A landscape with many peaks, sampled at points; each row gives a point and its height.
From any point a climber takes the steepest step (rise divided by distance) to one of its 4 nearest points. It stops when none of these is higher. Distance is the straight distance between rows; heights are no part of it.
<682> (h 345): [ -3  -7 -20  -6  -5  22 -10  -9 -15  -4  15]
<247> (h 499): [  0  -5   4  -4 -13  -9   2  13  18   8  -1]
<402> (h 146): [ -1  17   0   7  20  -1  -3 -12 -11  -1  -3]
<412> (h 497): [  7 -28  -9   4   9   1   3  13  16  26   9]
<753> (h 377): [  2  -2 -20   1  14   8 -12  -2   1  15   9]
<391> (h 477): [ -2 -18 -11  -4 -21   0  -3  20  13  -5   5]
<67> (h 383): [  9 -14  12   7  31 -16  16  15  15  26  -7]
<471> (h 401): [ -5  -1   6  -8 -30  -2   4  10  -4 -23  -6]
<236> (h 320): [  0   1 -11   1   5   4  -4  -3   6   8   4]
<644> (h 454): [  7 -16  -1   3  18  -6   5   8  16  29   2]
<613> (h 202): [  2  20  17  -1  -2 -10   7  -6   5  -4 -12]
<447> (h 128): [-3 18 -2 13 32 -8 -2 -6 -1  5 -9]
<312> (h 428): [  3  12  34   8  -5   5  11 -21 -21 -14 -12]
<798> (h 436): [ -1   9  27  -5 -21   5  13  -8 -15 -20 -10]
<561> (h 387): [ -1  -1  15   2 -17  13   5 -12 -26 -21   5]
<658> (h 322): [ -3  -2  11  -7 -22   7   6  -3 -18 -23  -3]
<756> (h 339): [ -8 -15 -19  -7 -21  17  -7   2 -15 -17  13]
<38> (h 255): [  2  22  16   5  10   1   9 -20 -19  -8  -9]
<66> (h 161): [ 0 11 -9  9 35 -4 -6 -6 -8  9 -6]
<318> (h 525): [ -4  13  20  -8 -20 -12   8   4   8 -12 -11]
<337> (h 524): [  0  -2  12  -4 -20 -13   4  19  22   2  -9]
<72> (h 398): [  0  -3  27   8 -23  13   7 -10 -28 -24  -6]
<730> (h 58): [  1  23   3   8  24  -6   1 -13  -8  -2 -14]
<769> (h 392): [ 4 -1 -6  4 14 -5 -3 -2 11 16  0]
<405> (h 476): [  6  -5  16   3  10 -19  14  14  24  19 -12]
<663> (h 307): [  2   9  11  -2  -3 -14   6   4  17   8  -9]
<631> (h 248): [  1  13  -4   2  18   9  -7 -18 -16   1   7]
<121> (h 520): [  5 -33 -17  -3  -3   3  -4  21  12  15  12]
<591> (h 287): [ -4   3   0  -8 -11  12  -2 -10 -16 -10   7]
<308> (h 487): [ -4  -9  -6  -3 -10  -3  -2  10  14   3   1]
<723> (h 254): [  1   9  -8   1  14   3  -6 -11  -3   7   4]
<406> (h 329): [-1  3 -6 -5 -6  8 -3 -8 -5 -3  6]
<380> (h 312): [  0   0 -22  -2   9  21 -14 -13 -18   5  18]
<806> (h 415): [  5   1   4  15  29 -15   6   6  14  21  -5]
<89> (h 172): [ -1  15  11   0   5   9   0 -20 -17  -8  -3]
<492> (h 341): [  3  -2 -27   2  21  12 -17  -8 -10  14  15]
<248> (h 480): [  7   9  15  10  21 -22  13   9  19  14 -15]
<589> (h 376): [ -1  -2 -14  -4  -4  15  -9  -7  -7  -3  12]
<352> (h 634): [  1  14   9  16  26 -21   8   5  12  11 -15]
<15> (h 274): [-3  5  5 -5 -9  8 -1 -9 -7 -9  3]
<41> (h 313): [  1   6 -19   2  21  13 -11 -13 -15   9  11]
<574> (h 389): [ -1   7   5  -5 -13  -5   2   3   9  -3  -4]
<573> (h 423): [  2 -30 -22  -5 -26  -5  -6  26   9 -12   8]
<766> (h 482): [  3 -13 -11   1  13   0  -7   2  13  18   9]
<125> (h 408): [  5  -2  13  11  29 -21  15  13  18  20 -14]
<96> (h 268): [ 3 10 -8  8 24 -4 -5 -5  4 11 -4]
<804> (h 135): [  3  19   6   2  10  -7   2  -7   5   2 -11]
<291> (h 327): [ 4  0  0  3  4 -8  0  4 13 12  1]
<11> (h 510): [ -3 -20 -14  -5 -14   3  -8  13  12   1  11]
<45> (h 542): [  0 -22 -12  -3  -4  -1  -4  11  17  12  12]
<311> (h 359): [ -8   6  15  -6 -22   2   6   0  -5 -20  -6]
<737> (h 333): [ -6  -4 -11  -9 -12  12  -6  -4 -12 -12  11]
<698> (h 390): [  4 -13  -7   8  30  -7   1   5  11  24   1]
<452> (h 573): [ -3  -8  -4  -9 -27   2  -1  10 -10 -27   2]
<743> (h 340): [ -1   5  15  -2 -26   9   8  -5 -17 -21  -2]
<385> (h 33): [ -3  29   6  17  35 -14   1  -7  -5  -3 -16]
<469> (h 463): [ -4   2  11  -9 -21  -5   2   9   2 -14  -5]
<557> (h 468): [ -4 -10   3   0 -23  19   0  -7 -31 -23   8]
<68> (h 490): [ -5  -4   5 -11 -31 -13   3  22   9 -18  -9]
<446> (h 289): [  2   6   2   6  16 -12   4  -1  14  11  -5]
<240> (h 608): [ -4  -4   6  -8 -22 -10   1  15  15  -6  -6]
<390> (h 334): [  3 -10 -22   5  29   8 -11  -1   1  23  13]
<104> (h 201): [ 0 13  5 -1  2 -3  2 -8 -2 -3 -3]
<697> (h 427): [  0 -11 -23  -6   1  14 -15  -3  -2  10  17]
<136> (h 273): [  1   5  -9  -3   3  20  -7 -20 -21  -6  11]
<408> (h 266): [  0  13  18  -1   2 -17   9   7  21   4 -16]
<746> (h 271): [ -2   9   1  -4   0   6  -1 -12  -6  -2   2]
<103> (h 425): [ -5 -16 -12 -11 -25   3  -7  13  -1 -17   5]
<678> (h 301): [ -4  -3  -5  -5 -10  19  -7 -14 -24 -11  12]
<436> (h 502): [ -2 -14  -6  -5 -23  -7  -3  21  13 -10  -2]
<449> (h 562): [  0   9  27   4 -15   5  11 -15 -20 -16  -9]
<262> (h 478): [ -5 -12 -20  -4 -10   5  -9   7   6   1  10]
<209> (h 386): [  5  -3   5   1   6 -13   5   6  21  16  -4]

Write out the way that a climber takes from each point below.
<311> => <469>, <240>
<209> => <405>, <248>, <352>
<38> => <312>, <449>
<104> => <746>, <406>, <589>, <697>, <262>, <45>
<591> => <737>, <589>, <697>, <262>, <45>
<408> => <248>, <352>
